A landscape with many valleys, sampled at points; each row gives a point and its height.
From any point a ball rolls to the lowest of the 2 points nearest to it. It stops when none of these is lower. Distance is the straight distance between rows; heights are no part of it.
<2592>: [171 173  87  79 150 142  81 118 132 130 154 100 124 138 151  86 131 124
  97 102]  height 157
<156>: [140  96 128 113  77 131  97 131 122 115 113 184 134 158 150 125 160 138
 140 144]  height 172
<1652>: [148 100 149  96  61 165  90 122  80  69 163 159 134 171 185  96 166 125
 147 150]  height 225
<1208>: [148  77 161 159 135 169 113  90 146 123 177 186 119 132 146 127 150 151
 136 138]  height 287
<29>: [113  90 190 186 119 166 135 139 140 129 127 100 131 122 154 145 102 114
 161  97]  height 387
<1251>: [ 89 181 150 143 179 164 169  88 147 171 102  79 145 137  75 141 153 121
 138 101]  height 594
<1768>: [ 99 129 118 125 139 160 102  66 152 151 143 170 149 108  88 125 135 161
 129 140]  height 371
<1893>: [104 184 113  72 168 129 151 144 106 175 125 125 134 124  78 131 158 120
 173  89]  height 542
<1574>: [ 76 122 113 114 116 135 118  96 146 162  76 156 138 108  48 122 151 154
 152 116]  height 435
<2308>: [186 176 126 142 142  78 107 157 122 108 114  35 112  92 133 139 133 151
  50 137]  height 132
<1790>: [ 83 172 160 179 178 101 187 134 110 119 145 147 144  85 168 161 113 139
 118 109]  height 189
<2408>: [174 111 122 140 148  90 142 117 120 101 100 150 113 138 159 139 170 138
  42 125]  height 589
<954>: [120 168 125 127 188 119 160 122 129 158 165 135 149 141 128 142 168 163
 141  93]  height 200
<1622>: [149 157 117 123 170 131 157 115  87 131 161 180 115 111 146 132 194 168
 114 106]  height 519
<193>: [162 169 134 104 165 103  86 153 175 145 139  36 146 112 134 109 105 122
 104 129]  height 556
<740>: [101 190 127 156 157 107 136 140 157 154 113  64 153 145 120 118  89 125
 119  94]  height 584
<120>: [127  75 137 141 100 140 125 149 135 100 124 138 140 189 145  93 103  81
 156 139]  height 340
<852>: [182  68  98  89  97 110 128 176 109  91 107 102  98 145 126 145 126 149
  90 159]  height 428
<361>: [126 131 137 108  72 150 105 134 132 100 160 124 110 182  88  80 158 127
 172 172]  height 273
<1597>: [164 143  89  83 126 109  85 109 151 150 129 142 122 121 112 115 166 140
  98 147]  height 627
<1220>: [128  81 184 164 118 167 130  99 112  85 157 156 132 155 162  96 124  94
 149 146]  height 177
<2331>: [ 88 120 116 135 145  98 143 119 103 117  91 192 132 125 154 127 131  99
 118  99]  height 271
<563>: [165 103 151 123 139 151  84 111 175 149 118 107 124 170 136 104 151 116
 106 104]  height 53
<604>: [165 141 124  73 148 109  71 120 184 162 136  77 140 137 116 112 118 116
 114 140]  height 540
<2443>: [122  89 129 113  92 194  88 101 146 139 131 137 116 156  73 108 139 116
 168 139]  height 403
<2158>: [117 194 160 187 168 100 203 150 109 129 148 111 147 114 157 169 129 147
  94 101]  height 220
<1680>: [198 102 119 108 139 117 148 136 118  76  84 122 133 130 139 139 144 143
  31 128]  height 600
<1116>: [161  75 127  82 167 121 139 139  95  95  99 147 205 145 202 160 164 157
 104 134]  height 155
<2078>: [134 103 158 156 114 163 127 113 155 130 159  63  65 111  80 111 105  96
 159 160]  height 336
<2665>: [104 147  92  72 107 156  82 118 121 141 127 134 136 101  73 101  95 146
 166 131]  height 355
<980>: [102 142 149 138 156 133 130 102 185 168 121 112 167 137 107 151 124 149
 132  97]  height 494
<114>: [ 89 155 108 115 172 151 166  78 139 173  85 112 163 127  56 125 142 113
 147 112]  height 578
<1767>: [ 89  82 133 119 104 106 122 144 102 111 148 178 185 162 166 116  78 107
 164 177]  height 488
<2662>: [140 174 133 123 164 119 154  96  98 159 135 135 163 182 131 116 178 125
 113  79]  height 254
<1025>: [120 121 118 139 136 142 114 121 121 129 137 182  79 101 121 124 128 119
 129 120]  height 309
<2341>: [112 167  84 115 157 134 120 118 129 140 176 173 110 121 120 122 107 155
 130 110]  height 317
<523>: [148 130  76  94  96  86  83 163 144 124 111 144  92 142 110 107 112 116
  99 149]  height 651
<1249>: [177 141 120 107 130 113 100 132 164 136 118  72  60 109 114 104 138  88
  89 128]  height 169
<1415>: [ 81  92 151 130 155 133 109 105 107 124 120 207 170 108 154 141 125 139
 153 151]  height 451
<320>: [139 198 139 140 158 112 141 163 139 139 127  51 162 129 151 153 147 166
  90  88]  height 279
<1580>: [175  53 150 114 138 137 139 156  99  87 128 148 159 154 205 144 153 119
 143 155]  height 217
<1329>: [119  88 166 176 111 107 155 145 164 110 169 145 141 174 127 140 100 135
 154 188]  height 209
<1627>: [151 119 134 128 144 142 110 138 171 149 179  67 138 135 108 119  71 121
 150 138]  height 337
<2009>: [110 111 164 186 165 137 142  99 158 130 109 151 160 122 160 138 101 129
 113 116]  height 366
<2084>: [150 104  88  72  49  86  96 157  84  85 123 172 142 142 144 134 115 138
 121 176]  height 353
<2272>: [111 152 121 148 150  78 173 127 103 125 101 166 115 134 134 128 162 107
  96 111]  height 299
<103>: [141 132 159 160 131 160 102 158 131 123 123  68 126 138 177 126 118 121
 136  74]  height 420
<1099>: [123 148  88  95 143  91 132 142 136 149 107 143 132 139 112 142 167 147
 118 121]  height 508
<2769>: [130 190 173 104 189 120 138 100 165 167 103  52 158 124  92 142 160 127
 118 107]  height 632
<105>: [130 164  57  98 110  80 113 162 128 137 119 174 104 124 109 122 104 132
 129 128]  height 665
<1732>: [ 98  97 133 183 134 170 163  83 147 126 104 161 110  96 130 161 101 130
 113 124]  height 321
<2032>: [106 121 146 163 115 157 138 175 143 151 146  73  87  79  97 168  62 139
 174 126]  height 372
<572>: [130 213 147 104 184 104 150 127 138 159  96  57 128  92  85 100 140  70
 112 121]  height 667
<1942>: [171 123 151 141 130 179  94 131 139 117 163  98  99 155 154  93 105 106
 119 105]  height 101
<765>: [145 122 130  87 148 142 102 110 157 150 166 116  74  42  76 103 111 103
 155 156]  height 397
<2624>: [117 105 144 139  89 130 136 128 146 109 176 150 158 180 107 103 122 130
 164 179]  height 247
<1345>: [ 74 169 109  82 155 138 149 107 108 182  91 117 136 113  45 109 161 108
 162 111]  height 560
<2644>: [129 104 149 165 151 173 116  68 152 128 162 156 133 120 131 124 113 153
 119 116]  height 306
<2738>: [140 195 140 141 126  97 182 149  60 161  91  59 138 164 122 155 175  88
  99  88]  height 224
<2677>: [155 128 107  95 161 104 190 143  49  96 128 165 178 131 144 153 184 168
  81 124]  height 546
<1263>: [155  88 143 127  85 115 159 195 152 121 134  84  98 163 128 151 131 124
 173 149]  height 756
<1212>: [142 122 140 149 138 121 140 182 132 143 151  99 134 135 164 158  91 137
 172  87]  height 473
<1248>: [118 123 120  78  25  88  79 134  77  87 108 192 160 122 163 116 110 144
 144 155]  height 325
<1178>: [152 146  94 111 139  74 116 126 147 140 144 171 117 111 119 135 152 169
  82 162]  height 614
<2394>: [135 143 144 170 134 127 109 138 171 139 173  66 139 143 144 123  64 149
 116 133]  height 356
<351>: [165 145 158 166 135 106  99 124 162 142 101  61 106 120 162 156 179 131
  63 114]  height 56
<2014>: [127 120 132 161 122 158 146 195 127 123 167  87 120 133 143 123  70 125
 178 110]  height 493
<95>: [135 107 126 116  72 147  92 113 109 118 156 183 103 121 141 105 157 152
 155 125]  height 199
<2154>: [ 91 179 170 137 164 146 158 131 124 176  96  66 128 104  92 158 165 127
 145  86]  height 608
<2358>: [ 93 142 100 125 148 124 139 151 146 149  98 110 123 116  93 148 113 117
 144 100]  height 495
<1958>: [145 160 107 107 137 111 112 104 110 128 150 185 113  85 130 132 193 184
 106 119]  height 506
<510>: [142 148 116 117 164 140 107  84 144 135 121 132 114 154 145  89 153 113
  96  80]  height 103
<1651>: [141 150 130 118 177 155 124  96 153 141 155  99  75  34  75 127 123 108
 113 160]  height 417
<2407>: [201  85 128 108  79  98 121 155 136  89 134 121 103 158 127 151 143 138
 109 178]  height 447
<2756>: [101 103  91 104 107 159 111 130 125 142 143 120 142 126  75 124  78 142
 192 142]  height 378
<757>: [111 207 151 124 166 142 162  54 124 160 113  89 124 123  66 110 146  83
  95 119]  height 143
<2540>: [161 132  78  74  82 107  59 132 125 124 123 145 116 133 114 114 147 143
 104 166]  height 639
<173>: [102 154 135 176 129 126 122 133 153 139 149  64 102  71 102 135  53 128
 117 137]  height 277
<1608>: [132  72 113  97 104 109 121 172  62  85 137 198  83  96 181 116 128 115
 134 144]  height 327
<680>: [112  92 118 106  73  97 124 170  99  82 153 152 179 184 157 122  99 114
 167 195]  height 510
<455>: [125 119 121 152 147 123 146 140 146 131 132 139  61  93 140 151 134 121
 117 106]  height 334
<2575>: [110  79 133 150 104 168 119 120 155 131 110 125 110 150  99 106 116 109
 155 135]  height 385
<235>: [163 115 121 133 119 132  92  97 151 135 148 152 105 134 155 123 176 148
  95 124]  height 243
<2042>: [121 197 164 147 118 104 177 112 100 178 100  60 138 171 105 131 164  78
  97  89]  height 201
<2011>: [128  93 138 159  87 184 111  74 141 107 163 127 123 168  92  83 123 120
 139 168]  height 178
<1495>: [161 169 110 124 153  72 196 148  92 129 117 106 144 144 124 160 164 149
  93 116]  height 281
<1473>: [149 179  88 101 159 130 108 105 121 126 146 134 157 154 152  95 163 136
  96  87]  height 131
<2212>: [183  97 152 133 105 156  95 122 141 103 143 113 123 179 155 106 140 106
 119 123]  height 79
<1884>: [124 126 133 106  54 144 119 134  75  58 163 173 138 171 168  84 146 113
 173 184]  height 248
<2360>: [132 125 162 185  99  96 151 203 127  97 160  69 119 148 155 145  95 135
 149 157]  height 476
<1209>: [136 111 109 106 160 110 180 153  98 107  58 139 174 162 152 140 172 126
  95  97]  height 477
<1190>: [140 147 157 185 122 119 127 180 136 135 140  77  84  78 156 163 114 139
 117 108]  height 382
<238>: [147 120 127 119 118 104 116 146 168 149 184  86 147 167 101 130  89 156
 156 162]  height 311
<1948>: [112 179 109 107 198 151 144  90 132 163 151 110 124 103  84 114 130 124
 137 101]  height 257
<2605>: [110 115 124 129 127 133 134 164 148 156 149 109  76  92  89 166 107 136
 154 126]  height 341
<1995>: [132 215 120 116 164  73 127 127 149 154 113  82  93  94  92 113 132  87
  98 133]  height 680
<252>: [167  96 124 131 100 111 142 172 121 104 175 105 100 141 164 128  99 123
 128 150]  height 734
<433>: [114 127 149 168 148 171 135 126 138 138  98  95 122 119 148 135 100 121
 144  68]  height 405
<1457>: [137 103 169 151 114 177 128 102 125  89 184 127 109 166 131  70 123 117
 152 153]  height 151
<352>: [104 154  84  99 168 150 138 101 132 149 138 141 115  80  72 117 111 140
 133 123]  height 286
<862>: [132  68 119  73  96 116 110 161  69  85  98 181 131 105 186 140 136 116
 124 153]  height 349
<431>: [111 103 159 144 123 161 115 101 188 164  96  92 143 133 102 161 123 129
 147 125]  height 474
<2050>: [ 99 123 102 105 103 165  94 128 113 135 111 171 118 115  99 101 120 137
 166  97]  height 333
<2271>: [125 198  86 140 146  75 184 149  94 137 118  95 153 159 158 123 125 100
  95  96]  height 347
<2104>: [111 140 128  84 107 123  80 107 123 155 124 174 143  97  89 124 157 173
 160 128]  height 475
<946>: [153 104 184 183 102 122 155 176 118  80 159  71 134 171 186 123 114 123
 147 150]  height 452
<978>: [144 110 123 104  61 119 101 148  70  81 173 181 112 147 155 117 128 134
 155 175]  height 276
<730>: [119 166 141 177 120 148 120  95 173 136 126  58 121  60  93 147  50 127
  98 187]  height 308
<916>: [ 93 147 109 113  96 120  97 112 124 138  80 206 149 118 110 100 152 139
 128 114]  height 433
<909>: [135 146 192 199  96 156  97 101 171 127 145  51  95  94 111 140  88 116
  97 167]  height 359
<736>: [138 138  90 116 121 115 119 159 139 127 159 106 116 159 134 109  74 120
 131 123]  height 439
<414>: [ 90 152 148 164 130 131 145 119 162 141  53 106 114 115 100 144 130 113
 115  93]  height 331
<367>: [ 96 106 119 137 130 136 121 158 163 151 108  98 153 143 106 131  71 127
 185 101]  height 450
<861>: [128 142 125  71  50 170  61 134  79  94 160 161 147 160 160 101 118 140
 176 126]  height 291
<1957>: [116 159  98 147 123  91 119 159 152 124 118 110 103 128 142 112  57  96
 105 121]  height 418
<1928>: [115 124 168 190 101 144 121 193 135 144 135  79 107 106 128 188  90 124
 166 133]  height 400
<1938>: [107 151  98 147 158 141 124  90 153 136 150 143 141 126 115 104  86 144
 113 118]  height 342
<932>: [167 152 118 118 157 112 194 120  44 125 143 172 137 130 144 143 205 140
 104 113]  height 532
<2218>: [148  91 147 160 121 157 133 138 133 126 143 130  68 117 154 139 120 113
 142 102]  height 354
<1288>: [136 133  88 144 137  81 152 177 120 128 128 152  91 110 151 136  98 122
 106 115]  height 694
<859>: [133 191 140 143 168  89 181 162 103 148 133  82 138 121 139 157 145 148
 106 103]  height 250
<1450>: [177 172 102 116 159 100 140 150 115 124 121  58 127 119 129 150 143 155
  58 118]  height 170
<2453>: [130  77 170 126  87 154 114 128  98  94 147 167 150 169 175 103 156 103
 154 151]  height 204
<1672>: [130 111 131 136 136 125 102  86 132 106 155 203 148 136 170 101 128 144
  96 139]  height 230
<1799>: [157 192 108 110 181  89 147 125 118 143 152  83 118 121 124 125 172 144
  75 129]  height 206
<2113>: [107 183  94  74 133 121 122 134 106 150 134 155 133 134 102 130 172 157
 152 103]  height 526
<1164>: [160  60 168 128 135 139 155 174 109 113 151 131 107 145 183 158 138 134
 144 140]  height 244
<1956>: [117 157 146 140 161 112 173  96  76 135 103 170 170 177 141 114 191  98
  94  83]  height 275
<1162>: [121 184  72 119 180 102 130 108 154 144 150 122 139 124  97  96  85 140
 111 119]  height 365
<1174>: [134 129 115  93 130 141  99 144 145 147 137 122 129 145 126 122 141 138
 162 103]  height 437
<1239>: [ 93 145 111 140 127 124 133 188 152 149  96  80 121 120 102 134  67 105
 162  76]  height 472
<857>: [116 132 104 124 151 123 166 173 133 139  95 131 124 135 140 148 125 123
 142  80]  height 513
<375>: [160 127 105 113 161  83 187 139  74  78 119 143 152 123 147 138 139 147
  65 140]  height 562
<823>: [ 97  95 122  95 157  88 149 143  71 103  73 159 173 133 193 137 162 106
 108 139]  height 215
<2350>: [124 163 119 115 181 147 116 106 147 159 106  57 140  84  89 114  94  92
 124 105]  height 638
<1916>: [ 67 136 104 143 130 114 170 121 133 153  55 167 125 129  75 139 150 109
 135 105]  height 386
<278>: [108 130 157 127  84 137 145 123  94  69 190 180 136 142 113  95 129 147
 176 203]  height 198
<2530>: [106  77 185 168 139 151 149 160 144 146 119 151 145 135 169 161 129 129
 165 105]  height 406
<1854>: [115 111 110 126 112 137 110 109 162 144  84  80 109 108  64 122  68  91
 133 154]  height 253
<343>: [160 120 135 141 131  94 145 171 139 134 134 108  70  99 145 173 129 142
 119 109]  height 357
<1011>: [150 181 133 125 181 119 124  88 156 148 142  89 109 119 118 136 161 141
  95 114]  height 233
<1128>: [ 89 167 127 163 143  85 166 162 134 145  80  81 169 150 131 130 109 109
 127  69]  height 599
<503>: [127 162 132 117 151 120 114 150 169 152 112  46 133 130 120 137 103 118
 122 102]  height 571
<2726>: [161 140  91 149 122  80 147 176 106 112 115  97  83 103 144 150  85 132
  77 126]  height 708
<2574>: [153  80 144  93  64 108 121 148  86  65 131 166 144 170 154 135 172 138
 131 197]  height 482
<2168>: [156 138 112  71  42 139  72 139  86  78 154 154 151 144 191 130 129 144
 145 137]  height 269
<2117>: [136 123 120 130 143  95 172 183  90  93  49 102 157 134 166 151 140 126
  89  84]  height 459
<2698>: [152 117 116 120  99 113  76 124 158 135 115 103  81 142 123 111 126  81
 105 139]  height 195
<2054>: [133 151  99  99 109 171  73  93 105 127 181 164 124  82 112  94 111 175
 136 134]  height 361
<1538>: [115  67 165 166  95 158 162 121 129 106 153 161 118 160 135 111 125 105
 172 163]  height 208
<1848>: [115 120 131 149  66 124 115 111 124 108 186 176 128 149  94  95 117 149
 158 193]  height 227
<315>: [ 88 177 102 150 185 158 193  97 124 158 122 112 116  68  87 161  92 145
 128 102]  height 159
<191>: [ 96 197 161 161 140 130 163  81 122 165  89  90 123 146  91 133 154  78
  90  97]  height 174
<1647>: [109 112 104  84  93 103  99 158 102 116 100 190 157 148 167 124 124 105
 146 122]  height 272
<1137>: [ 96 115  93 115 128 108 120 177 136 138 117 137 165 158 130 128  86 124
 172 104]  height 427
<290>: [169 133 151 139 137 149  95 116 164 144 115  80 108 130 145 146 162 117
 104  92]  height 28
<1772>: [126 113 147 129 105 126 162 138  93  41 185 173 121 171 147  89 164 136
 164 203]  height 226
<1514>: [175 123  64  79 101  92 128 182 128 100 104 111 121 140 137 136 110 148
  90 135]  height 404
<2204>: [ 91 115 146 145 131 167 132  80 125 136  96 205 130  87 106 122 177 170
 144 100]  height 414
<2197>: [125  68 148  90 151 123 115 147 111 117 121 155 182 154 199 159 144 143
 144 141]  height 187
<2046>: [107 142 127 114 117 108 111  99 123 145 129 191 118  79  92 133 201 195
 135 115]  height 491
<1268>: [135 116 123  95 164 189 132  87 156 163 119  60 149  78  77 135  98 112
 168 150]  height 611
<819>: [126  86 163 175 100 165 151  91 163 122 151  87  90 133  84 131 130 126
 157 155]  height 314
<2496>: [129 184 144 169 154 114 100 170 140 140 112  53 149 116 145 160 111 155
 103 120]  height 305
<2600>: [134  96 146 101  63 114 124 153 116  86 154 147 157 202 142 128 152 134
 168 194]  height 500
<1412>: [ 98  55 132 161 128 129 137 114 140 135  97 181 146 148 136 137 103 105
 163 144]  height 409
<1121>: [ 90 109  93 128 105 140 125 155 106 134 139 165 149 138 112 124  62 137
 181 129]  height 402
<1185>: [114 117 108 102 139 113 127 149  83 105  73 187 158 134 174 108 154 119
 127 101]  height 245
<2484>: [ 94 134 123 149 131 174 141  91 158 154  59  76 115 105  93 141 106 102
 135  97]  height 307
<973>: [168  76 123 119 125 144 121 155 115 117 108 162 115 129 164 166 190 142
 122 116]  height 310
<1404>: [123 100 113 157 146 192 135  51 150 145 122 139 151  99 116 135 107 156
 130 110]  height 326
<1123>: [169  97 120  81  76 149  79 133  93  80 143 159 117 164 170 112 131 128
 120 133]  height 246
<2203>: [ 73 149 123 181 173 136 196 125 134 129 129 156 124  85 142 160  95 133
 129  96]  height 154
<150>: [140 123 128 112 157 142 120 160 153 149 145  80 106 133 138 150 116 149
 161 107]  height 454
<2099>: [102 135 109  93  85 184  86 138  84 117 142 169 149 134 145 107 107 130
 177  96]  height 313
<1664>: [139 140 128 136 154 165 125  79 147 133 134  89  53  52  99 110  93  97
 107 123]  height 436
<531>: [168  99  76  74  91 104 113 160 112  98  90 148 154 157 137 137 127 148
 112 147]  height 381
<2435>: [114 165 157 194 134 124 104 127 170 149 127  50 161 121 137 153  79 135
 111 115]  height 332
<2052>: [148 115 151 101  77 148  65  93 165 146 169 129 125 142  81  95 146 154
 140 176]  height 229
<1278>: [130 166 121 118 155 125 122  75 144 158 137 141 102 107  95 123 186 136
  99 125]  height 258
<355>: [121 201 156 150 145 119 173  64  89 171 161 104 119 142  92 118 151  90
  83 122]  height 108
<1904>: [134  73 120 108 119 105 145 194 125 128 117 145 144 149 165 170  96 113
 154 134]  height 780
<824>: [132 147 128  78 198 171 112 107 163 150 132  73 159  75  87 111  90 115
 153 124]  height 625
<591>: [139 116 125  82 121 166  66 105 147 146 124 126 113 126  87 107 143 127
 169 120]  height 419
<2710>: [ 71  69 154 134 129 139 109 117 107 112 148 181 196 136 166 110 110 126
 173 160]  height 468
<1710>: [ 87 121 114 131 102 108 124 115 143 139  78 182 142 131  80 135 135 125
 148 122]  height 412
<592>: [118 124 146 155 149 102 171 184 111 120  55 113 138 136 187 150 132 107
 127  89]  height 443
<1715>: [131  66 139 121 154  92 154 189 105 104 128 131 175 145 203 157  93 132
 142 137]  height 791
<1213>: [ 67 119 131 164 129 119 163 138 152 149  47 147 112 140 115 155 116  93
 128  87]  height 358
<1725>: [131  94 126  70 146 110 135 120  67  83  81 178 186 133 186 144 172 146
  87 135]  height 184
<2571>: [140 168  98 128 148  78 146 147 138 133 116 100 150 141 147 119 117 135
 106 100]  height 373
<2188>: [108  70 147 159 115 164 148 110 145 125 123 183 104  96 107 155 135 135
 148 134]  height 294
<2238>: [175 100  85  98 130  77 145 149  93  83 111 159 148 116 155 146 131 165
  74 159]  height 579
<1517>: [172 144 136 103 152 144  82 113 155 142 137 106  62  93 128 115 163  98
 110 114]  height 146
<488>: [136 178 144 149 154 124 193  92  68 151 159 150 101 144 113 125 154  97
  83 102]  height 138
<1147>: [122  99 119 117  85 102 117 149  78  92 156 203  94 121 149 108  98 106
 148 161]  height 301
<878>: [129 166 106 157 123  85 116 178 134 130  84  76 133 133 156 127  96 117
  93 105]  height 395
<2539>: [ 93 179 120 118 174 132 158  89 118 160 152 129 153 144 101 110 155 132
 126  92]  height 228
<702>: [141 148  97 103 143 107 144 124 107 117  92 149 154 154 132 131 184 131
  99  95]  height 492
<1130>: [ 73 114 123 109  74 146  98 106 126 149 102 169 171 106  66 132 148 182
 171 132]  height 457
<2257>: [112  92 190 203  91 155 160 109 182 131 150 101 118 128 110 145  99 129
 142 157]  height 285
<1862>: [122 151 102 114 108  95 125  85 114 138  93 201 129 123 124 102 184 135
  98 113]  height 449
<393>: [164 179 145 170 130 103 102 141 121 122  91  36  85  94 148 159 177 134
  54 124]  height 87
<1819>: [131 176  81 127 146  74 175 121  71 121 119 151 173 165 150 106 132 114
  97 120]  height 322
<1581>: [171 118 153 107 126 166  98 124 151 142 153  89  57 122 126  92 128  99
 132 119]  height 124
<2398>: [118  44 124 101 126  96 137 170  68  83 107 143 147 155 201 147  93  99
 129 177]  height 399
<535>: [141 117 140 126 138 175 106  86 157 144 111 143 126 138 131 109 151 124
 123  90]  height 78
<1124>: [131 107  99 127  90 136  90 146 126 118 122 137 107 166 131  80 100  82
 140 126]  height 316
<2459>: [112 136 121 107 177 177 139  79 156 179  94  86 164  86  63 136 136 128
 158 116]  height 595
<930>: [114 152  99 115 118 140 105 122  96 120 178 188 110  94 138 109 100 162
 140 127]  height 339
<1301>: [119 125 112 114 153 156 122 128 133 141 156 130  81  81  84 137 114 152
 148 144]  height 315
<1048>: [ 93 153 124 129 156 150 124  72 128 139 139 190 173 125 117 122 153 178
 127  94]  height 392
<2280>: [147 115 137  87  62 121  89 121 144 121 162 138 127 156 101 109 172 137
 162 179]  height 251
<1401>: [151  98 155 135 103 148  93  85 150 127 182 135 137 160 118  97 146 150
 143 151]  height 207
<1338>: [114 160 115 133 168 110 126  89 191 179 115 103 184 164  92 116 130 150
 110 110]  height 509
<1762>: [156 129 151 117 135 132  83  70 176 151 128 150 100 121 110 120 193 135
  96 129]  height 261
<1806>: [120 177  68 114 133  66 167 159 109 124 115 151  99 122 112 118 109 119
 103 128]  height 679
<833>: [134 113 193 194 112 163 120 133 151 131 125 101  83 118 157 143 138 115
 136  99]  height 370
<933>: [121  85 145 154 139 121 130 127 141 116 131 167 158 149 166 118 101 115
 127 132]  height 388
<45>: [159 134 100 114 165  79 159  98 104  99 108 153 162 145 143 132 174 147
  44 137]  height 577
<843>: [107 181 185 131 179 150 129 128 169 163  94  42 148  92 112 166 161 117
 129  86]  height 620
<118>: [115 199 142  89 185 136 133 121 141 155  86  60 166  70  66 100 101  74
 132 124]  height 653
<291>: [152 119 145 133 121 181 122 136 146 114 194 102 104 163 131  92 118 130
 162 125]  height 125
<1728>: [119 126 158 203  90 151 134  85 182 140 137  49 112  95  93 148  77 124
  92 207]  height 335
<2750>: [125 119 112 111 112 183  77  83 128 136 174 130 103 102  87  93 106 134
 144 146]  height 376
<618>: [106  77 158 157  89 177 152  81 118 102 164 171 126 149  88 120 133 141
 172 180]  height 239
<273>: [103 108 121 125 135 162 124  85 173 158  78 132 141 128  80 137 131 131
 148 114]  height 456
<28>: [ 97 137 113 134 173 150 160 110 156 164 138  98 121  72  85 159  67 147
 144 136]  height 205
<1775>: [ 73 108 161 176 163 172 179  88 163 130 104 158 155 113 132 164 112 143
 129 106]  height 344
<957>: [127 151 148 158 125 135 100 120 161 138 121  87  44  60 120 115 100  92
  86 113]  height 453
<2018>: [110  83 162 163  99 154 129 146 136 123  89 112 119 167 125 114  94  76
 158 121]  height 364
<2388>: [135  57 168 147 139 116 141 142 115 105 141 165 113 118 204 154 134 114
 125 150]  height 270
<1669>: [161  86 138 122  83  95 118 146 110  93 148 163 108 153 139 134 149 115
 112 184]  height 464
<912>: [143 115 132  88 134 165  86 115 142 143 167  91 105 103  69 108 106 107
 158 168]  height 377
<629>: [ 77 105 146 144 131 152 131  82 100 127 121 216 163  88 116 143 133 167
 146 126]  height 432
<1101>: [128 173 136 157 173 110 192 119 104 148 163 146 125 131 132 145 159 118
 119  97]  height 168
<556>: [161 133 108 145  98  85 131 187 127 114 149  82 107 123 152 148  75 136
 112 151]  height 722
<1303>: [126 108 163 196 110 103 137 188 132 115 104  86 110 103 166 180 105 129
 138 127]  height 407
<1326>: [135 158 102  85 155 115  82  95 176 163 110 114 156 155  96 103 134 135
 121 115]  height 525
<2555>: [138 105 129 139  83 127 131 164 133 122 149 117  84 150 121 131 121 110
 157 148]  height 745
<294>: [143 177 117 144 148  79 184 121 119 143 119 132 111 124 125 150 164 123
  71 135]  height 312
<229>: [115  66 129 104 123  96 129 169  91 109  80 169 128 135 189 152 141  89
 141 163]  height 374
<1923>: [171 114 100 109 130  67 131 148 142 107 140 141 128 121 147 152 121 175
  78 161]  height 597
<1656>: [137  93 130  89  90 107  79 123  96 105 139 192 181 150 172 127 143 142
 145 155]  height 140
<2386>: [130 123  93 120 106 135 108 135  99 109 120 198  93 123 140  95 143 120
 109 109]  height 288
<2745>: [115  72 142 163  92 209 147  86 123 133 132 157 115 105  88 134 128 140
 169 157]  height 267
<133>: [124 108 138 148 106 132 137 121 160 129 182 115 144 174  74 129  86 151
 179 181]  height 278
<2682>: [126 106 136  89 121 100 108 113 103 122 121 205 194 129 181 142 173 167
 127 140]  height 173
<959>: [108 107 164 168 131 115 160 179 136 128  93 121 157 126 167 167 126 121
 150  83]  height 425
<2178>: [134  68 158 128 151 121 141 145 106 112 104 168 123 120 202 166 178 126
 127 117]  height 290
<226>: [107 126 112 163 106 171 143 103 150 132  73  69 113  84  81 133  64  86
 140 130]  height 282
<2073>: [ 86 181 125 144 159 131 148 121 147 145 143  68  99  56  93 156  83 142
 127 131]  height 242
<1539>: [132  91 106  96  87 119 129 197 148 133 113 123 129 161 129 151 132 129
 171 132]  height 768
<407>: [163 105 164 172 113 144 129 160 132 119 159  64 136 161 177 117 122 124
 138 107]  height 434
<1846>: [160 125 151 110 115 154 118 140 146 125 189  76  71 117  85 107 133 101
 164 172]  height 360
<1596>: [ 94 102 109 107  73  93  87 148  87 107 108 206 157 119 171 112  92 115
 139 160]  height 298
<1509>: [137 112 121 138 100 132 104 125 179 139 113  78  90 146  92  96  91  87
 134 126]  height 222
<1005>: [116 201  76 100 162  72 147 155 125 154 123 107  94 103 114 110 120 117
  94 112]  height 693
<197>: [133 116 108 117  68 155 100 139 114  91 152 143 134 179 123  73 116 111
 167 151]  height 293
<1508>: [128 153 115 117 152  84 183 121  70 116 108 160 197 175 173 121 179 118
  86 110]  height 297
<1950>: [138  94 133 128 147  83  94 105 118 104 125 203 174 139 181 116 152 154
 100 151]  height 203
<1038>: [142 120  89  81  72 144  84 131  89  83 111 180 127 133 164 109 151 114
 111 123]  height 266
<1487>: [ 88 149 105 153 167 169 171 112 124 127 138 135 121  92 114 143  87 136
 123  74]  height 117
<1076>: [133  79 147 157 102 153 137  92 132 113 182 178  97 112 114 116 144 140
 156 173]  height 265
<742>: [130 105 172 174 108 112 147 154 179 132 160 101 119 142 132 156  98 138
 141 154]  height 249
<2151>: [153 117 123 122  95 146  62  82 122 121 160 176  87 122 129  97 159 139
 109 144]  height 221
<2147>: [123  92 136 135 186  65 172 164 101 105 116 127 184 127 208 172 112 138
 101 138]  height 803
<2109>: [105 180  98 113 121  93 138 108  62 127 120 192 114 112 120 102 177 122
 102 110]  height 465
<925>: [137 113 106 121 156 196 108  47 153 147 149 127 152  85  97 123 134 176
 131 152]  height 348

Call two points neighbours if one is among the 2 nearest of the other. Go from one point of each pair to the other, from neighbour to neighbour, staying as low as possible. Name the highest point that can't be avoided.
<278>, <1656> => <1762>
<2341>, <1116> => <912>
<1116>, <290> => <973>
<1116>, <1487> => <294>
<278>, <1329> => <2624>
<278>, <618> => <1884>
